Each row is a point on a landscape with many valleys, with its height.
A ball rolls from a point to the lowest of its 2 nearest points, and stops where none of them is lower. Distance is the straight distance between rows; heights are no part of it.
q316 height 284: [ -6  -3 -43 -46  26   5  23  -4  28 -29  31  -7  28  21  49  43 -15 -19
  16   7  -5]
q457 height 893: [ 81 -35 -36 -32  17   0   3  42 -37 -27 -38   2  37  21  51   1  -6 -50
   1  22   3]
q271 height 373: [-20  25  10 -25  13 -14 -17 -58  -9  22 -11   0  15  17   8  -8   3   7
  14  14  -1]
q949 height 794: [ 20  -9 -30  24  10  14  15  10 -67  33   0 -24 -43  13  15  10  -4  -3
   4  -8  28]
q915 height 550: [-56   1 -13 -16  -9 -25  -5  -3  35  15 -14  19  12 -21   9   5  58  24
 -17 -30 -42]
q553 height 788: [ 10   3  11  33  17 -11 -25  -7 -13  33  -7   5 -42  47  10  31 -19 -15
 -18   7  -4]
q55 height 558: [ -3 -30  20  42 -49  31  16   1 -40  12   3  -6 -21  13 -50 -27  -5 -20
  27  22  31]
q217 height 278: [ 24 -26   1  -6  24  41   2  21   3  12 -31 -29 -18  37  50   7 -32 -30
 -11  22  26]
q682 height 221: [ 35   5  18  43 -20  11  12  19  -9   0  34 -15  33 -18 -30   7   4  18
  -1  15  23]
q267 height 562: [ 24  20 -24  -3 -14   4  14 -12 -36   5  18  13 -13  -4  23   3  48  20
  20  -2  32]
q793 height 480: [ 46 -26 -20 -31  10  25  13   6  -8  -9   3 -16  35  17  41  12  -5  22
 -31 -15   4]
q786 height 124: [-25  21  56  17   3  24  -6 -38  -6  12  -8  -8 -28  -9 -19 -30  19  19
  19   6  15]
q458 height 274: [ 20 -11  11  23 -36  -4   6   2 -29   5   8  15 -20 -10 -14 -21 -43  32
 -27 -15  12]
q447 height 277: [  1  -1 -24 -21 -12  -7  18 -31   9   6 -17  -5  17  31  28   4  -3   1
 -15  11 -13]
q233 height 688: [ 36 -18 -23  24   4 -11  15  32 -47  -3 -24 -13  -6  10  59 -11 -20   5
 -29  -5  19]
q605 height 369: [-52  32 -11  -7   7 -18 -30  23  50 -25   4  38  43 -33 -24 -14  61  25
  26 -16 -12]
q969 height 670: [-47  31  -3 -10 -47  16 -13  13  24 -32  34  37  21 -13  14 -30  62  20
  31  -3   7]
q843 height 731: [-34   0 -17 -59  52 -44 -32 -25  18 -18 -23  -9  52  -5   8  32  13  -8
 -12 -46 -18]
q956 height 256: [ 41 -43  27  26  55  22  15   9 -41 -19 -11 -47 -44  26   8  -4 -47  -5
  14  19  21]
q704 height 428: [-42  21  27  -1  19 -22 -29 -48  -3  20  -5   1  15  -6 -43 -14 -13  13
  27   8 -13]
q14 height 326: [ -2  25  31  10 -12   0 -15   4  47   7  13 -14   3  -9 -68  12   6   7
 -10 -31  12]
q251 height 299: [ 53  -6 -39  -4  10 -16  19  12 -23 -22  -9  -5 -17  23  15  18 -63 -27
  -9   3   3]
q421 height 504: [-55  29  35   7 -19  -8 -37 -16  -5  -6  12  27 -14 -60 -50 -37  16 -21
  31   8 -58]
q15 height 240: [ 20  -5  24   0  38   4  25 -19   5 -11  -9   0 -56  -1  32  12 -26   1
 -22  11  -7]
q184 height 690: [-11  10 -11 -50  41 -51 -20 -21  23   3 -11  12  16 -19  -8  26  28  13
  -4 -21 -27]
q624 height 386: [  1 -14 -13 -17 -28  14  11  14  24  -5  11  -6  24  17  34   5  20  48
 -26 -22  10]
q808 height 646: [-28  15  -3 -24  34 -22 -11 -16  26  29 -16  -1   8 -44 -39   6  47  22
  15  -3 -27]
q45 height 814: [ 11 -24   2  55  18   0  10  -1  -7  31  -1  24 -33  38 -22  30 -30 -15
 -18  20  12]
q834 height 436: [ 10  -2  10  41 -35  -8  40   4  24  -6   5  18 -12  -7 -35  -7 -20   1
  -9  35   2]
q255 height 370: [ 40 -34  23  23  18  -4  30  -5 -55 -15   0 -27 -22   3  -6 -14 -27   5
  21  39  30]
q770 height 824: [ 64 -43 -29 -15  28   2   1  38 -67 -19 -14  11  24  -3  44  11 -51 -66
   1  11  -7]
q459 height 500: [ -1 -38 -61  19 -12   1  43  16 -45   3   4  -1  58  14  38  10  10 -12
 -18  -2  18]
q313 height 125: [-48  19  12 -19 -58 -14 -34   0  27   7  15  12  30 -11 -26   2  57 -14
  11 -17 -29]
q795 height 146: [ 38 -19  -4 -42  25  56 -15  -5   4   2 -33   1 -11  34  38   5 -47 -45
  -7  -1  -3]
q729 height 600: [-67  -7  -9 -19   8 -19 -16   7  34  24 -27   6  14 -71 -24  -6  52  21
   8 -18 -35]
q410 height 318: [ 17 -24 -49  24   6   8  55   4 -34  16  -2  -9  26   5  13  21  17 -26
   2  31  23]
q44 height 317: [-19  13  -5   1  31   1   5   0  14  22   4  -4 -54 -10  29  10 -22  25
  -9 -16 -13]
q192 height 197: [-40   3   6 -24 -51  -6 -24  -9  23   7  21  10  51  21   6   0  40  16
  -1 -13  -1]
q765 height 110: [ 22 -13  31  -1  50  26   0 -10  -8   2   5 -50 -30  30  13  17 -57  -4
  14  22 -14]
q754 height 509: [ -4  -4   4  17 -33  24  17 -18 -19  24  -2 -16   6  11 -30 -32 -11  10
  23  29  22]
q632 height 374: [ 23  16 -42 -31  32  48   6 -21 -15  10 -18 -16 -16  25  45  29   3 -38
  -3 -30 -19]
q393 height 447: [ 28 -13  -6  16 -14   3  30   2 -32  -5  -9 -24  12   1   7 -26 -15  12
  15  35  43]
q17 height 269: [  8  13  19  -5  26  -9  -2 -14  40  11  -2 -23   0  17 -34  22  -5   0
  -7  -1  27]
q979 height 132: [ 21  15  37  52 -32  32  -8  -9 -25  -6  28  15  15 -23 -61 -18  -4  -6
   1  11  -9]
q620 height 758: [ 11  12  51  31  21 -21 -13 -19   1  14 -12 -13 -50  30 -37  14  14   0
  -4   0 -12]
q152 height 199: [ 14  36  41   6 -34  19 -25 -15  -2 -28  22  23  19 -32 -65 -38   2  -5
   1 -11  -3]
q34 height 340: [ -5   4  -1  -5 -10  33  14 -13  45  21  -2  -2  18   9 -21   0  15  10
 -13  -9  51]
q557 height 72: [  6 -12 -47 -20   3  16  44  -8   1   1  35 -14  17   9  19  30  -5  -6
  15  17  22]
q579 height 283: [ 41  14   7  11 -31  -6  -4  25  20  -6  28   1  19 -12 -36  22   5  26
 -18 -26  20]
q839 height 376: [-39   6  35  11  29 -13  -7   3  24   8  14 -12 -55 -35 -28   0 -23  34
   6 -25  -9]
q882 height 477: [-16  21  -5  31 -42  -3   9  14  30  15   1  21 -14  -2 -17 -13   0   4
  -7   2  -4]
q989 height 325: [ 18  -3   6 -50  33  -5  12 -17  45 -21  -5  18 -17  -6  37   9 -21   6
 -16  15  -8]
q407 height 268: [ -4  -7   4   3 -63  -3  -9  -1  -7 -11  16  27  51  37  12  -3  38   7
  -9  -2  29]
q629 height 46: [  3  -1  59  35  -9  27   1 -23  -3  -4   5  16 -26  -8 -59 -32  -8  12
   9  19   5]
q742 height 466: [-35   7  22  -9  -2 -48 -14  -9  40   3  -1   9 -17  13  -1   1 -34  -1
  12  26   4]
q52 height 209: [  9  -8  41   6  26  -7   0  -2  28  13  15 -36 -15  17 -27  21 -44  14
  -1  23  -4]
q830 height 750: [ 57 -31  -9  21  27 -14   5  26 -76  -6 -28 -17  -9  10  46   4 -30 -41
 -15   7   3]
q296 height 439: [ -1   5  -8 -30 -26  -5   8  23  40 -15  19   9  12   0  11  -4  44  56
   8  -5   3]
q953 height 257: [ -6  51  20   0 -19  35 -42  14  26 -41  26  26  26 -50 -52 -47  13 -23
  -7 -16 -29]
q187 height 820: [ 24 -50 -15  32  38   5   5  20 -87   6 -20 -21 -43  33  22   4 -46 -48
   6  -5   9]
q525 height 418: [-61  15 -21 -14 -13 -11 -56  52  30 -37  -8  38  47 -48 -23 -39  69  22
  23 -19 -51]
q887 height 848: [ -1 -52 -14  48   7  11  21  16 -84  33 -13 -24 -30  17  -7 -14 -15 -20
   5  -5  38]
q705 height 368: [-23   5 -22 -30  11  -2   4  -9  34   9 -20 -18  -3  24  49  15  11   0
 -25 -19 -19]
q352 height 442: [ -2 -40 -37  31 -37  -1  33  34 -11   0   5  22  38   8  28   4  -3  -1
 -28   6  41]
q865 height 215: [ 33 -10 -10   0  -7 -20  25  -3 -12  -6  -1   8 -19   8   5  -7 -68  15
 -18  11  -3]
q437 height 608: [ -3  23   4  16 -44   9  -1 -10 -34   2  38  26  -4 -21   8  -7  37  17
  12  -8  11]
q281 height 469: [-46  36  35  29 -23 -15 -29 -31  -4  -2   4   3   7 -19 -57 -33 -11  -5
  22  -1 -34]
q285 height 468: [ -2  13 -30 -53  27  15  -6 -25  25 -14 -27  -8  13  35  54  22   7 -34
  -7 -25 -40]
q496 height 732: [-23  21  40   5  24 -47 -19 -21  17  18 -30   3 -49  -5 -26   0  36  -6
  12   5 -19]
q194 height 367: [ -5  -2   9 -18  25  18 -13   4  37  13 -20 -15 -21  28  68  19 -17 -16
 -26  -3   5]
q514 height 422: [-52 -11  32 -21  39 -48 -21  -9  22  -4   7  -9 -33 -30 -14  10 -53  13
  11   4 -15]
q189 height 314: [-24  44  12   6 -24 -10 -27  20  51 -33  28  33  24 -36 -42 -12  24  -8
  17  -5  -4]
q714 height 537: [-58  23  35   9  -3   5 -62  30   7  -7   2   4 -33 -58 -64 -42  20 -35
  44   5 -56]
q363 height 694: [-46  -3  10 -15  43 -48 -17 -26  -1  23 -39 -22 -30 -40 -42  20  25  -3
  16 -16 -30]
q240 height 388: [ 24  11 -30 -29  21  -6   7  -1  16 -21  10 -21   8  24  21  32 -51 -22
  -6  -8  -4]
q983 height 743: [ 21 -19 -39  38 -23  10  20  34 -52  27  -6  -9  -9  -6  15 -13  -4  21
 -19 -21  35]
q180 height 510: [-40  31   0   7 -15 -16  -7  -5  34  13 -13   6 -11 -11   0 -11  20  21
  -4 -24 -11]
q20 height 398: [ 48  -4  -3 -62  35   5  -2  -7  25 -35  -2  -1  13   9  40  21   0  16
 -21 -11 -15]
q796 height 496: [ 10  14 -15 -41 -12  -2  11  -3   2   1  27 -10  -2   6  32  19  62  35
  23   6   1]
q513 height 366: [ 11 -11  -8   4 -17  -7  47 -15  34   3 -15  -2  12  17  10  -1 -14  -6
 -15  46   8]
q802 height 345: [  4 -18 -17  21 -67  14  13  31  10 -22  22  50  48   4 -12  -7  22   1
 -15   1  32]
q903 height 594: [ 58 -26 -46  -5  23  15  17  39 -37  -5 -12 -19  26   1  50  15 -17  -5
 -31 -15 -10]
q977 height 643: [-35  48  12  11 -53  23 -27   1  -7 -24  35  41  -2 -33   1 -46  33  -5
  25  -8  -2]

For each start below, name the point where the ball stops.
q184: q447
q977: q624
q553: q447
q457: q15
q525: q629

Call two points neighbours if one is among the 2 nearest of the other. Go from one point of each pair to the other, from neighbour to neighbour, staying as low as possible. Name the highest point that can't be avoided.
q865 / q557: q240
q447 / q795: q705
q765 / q629: q14
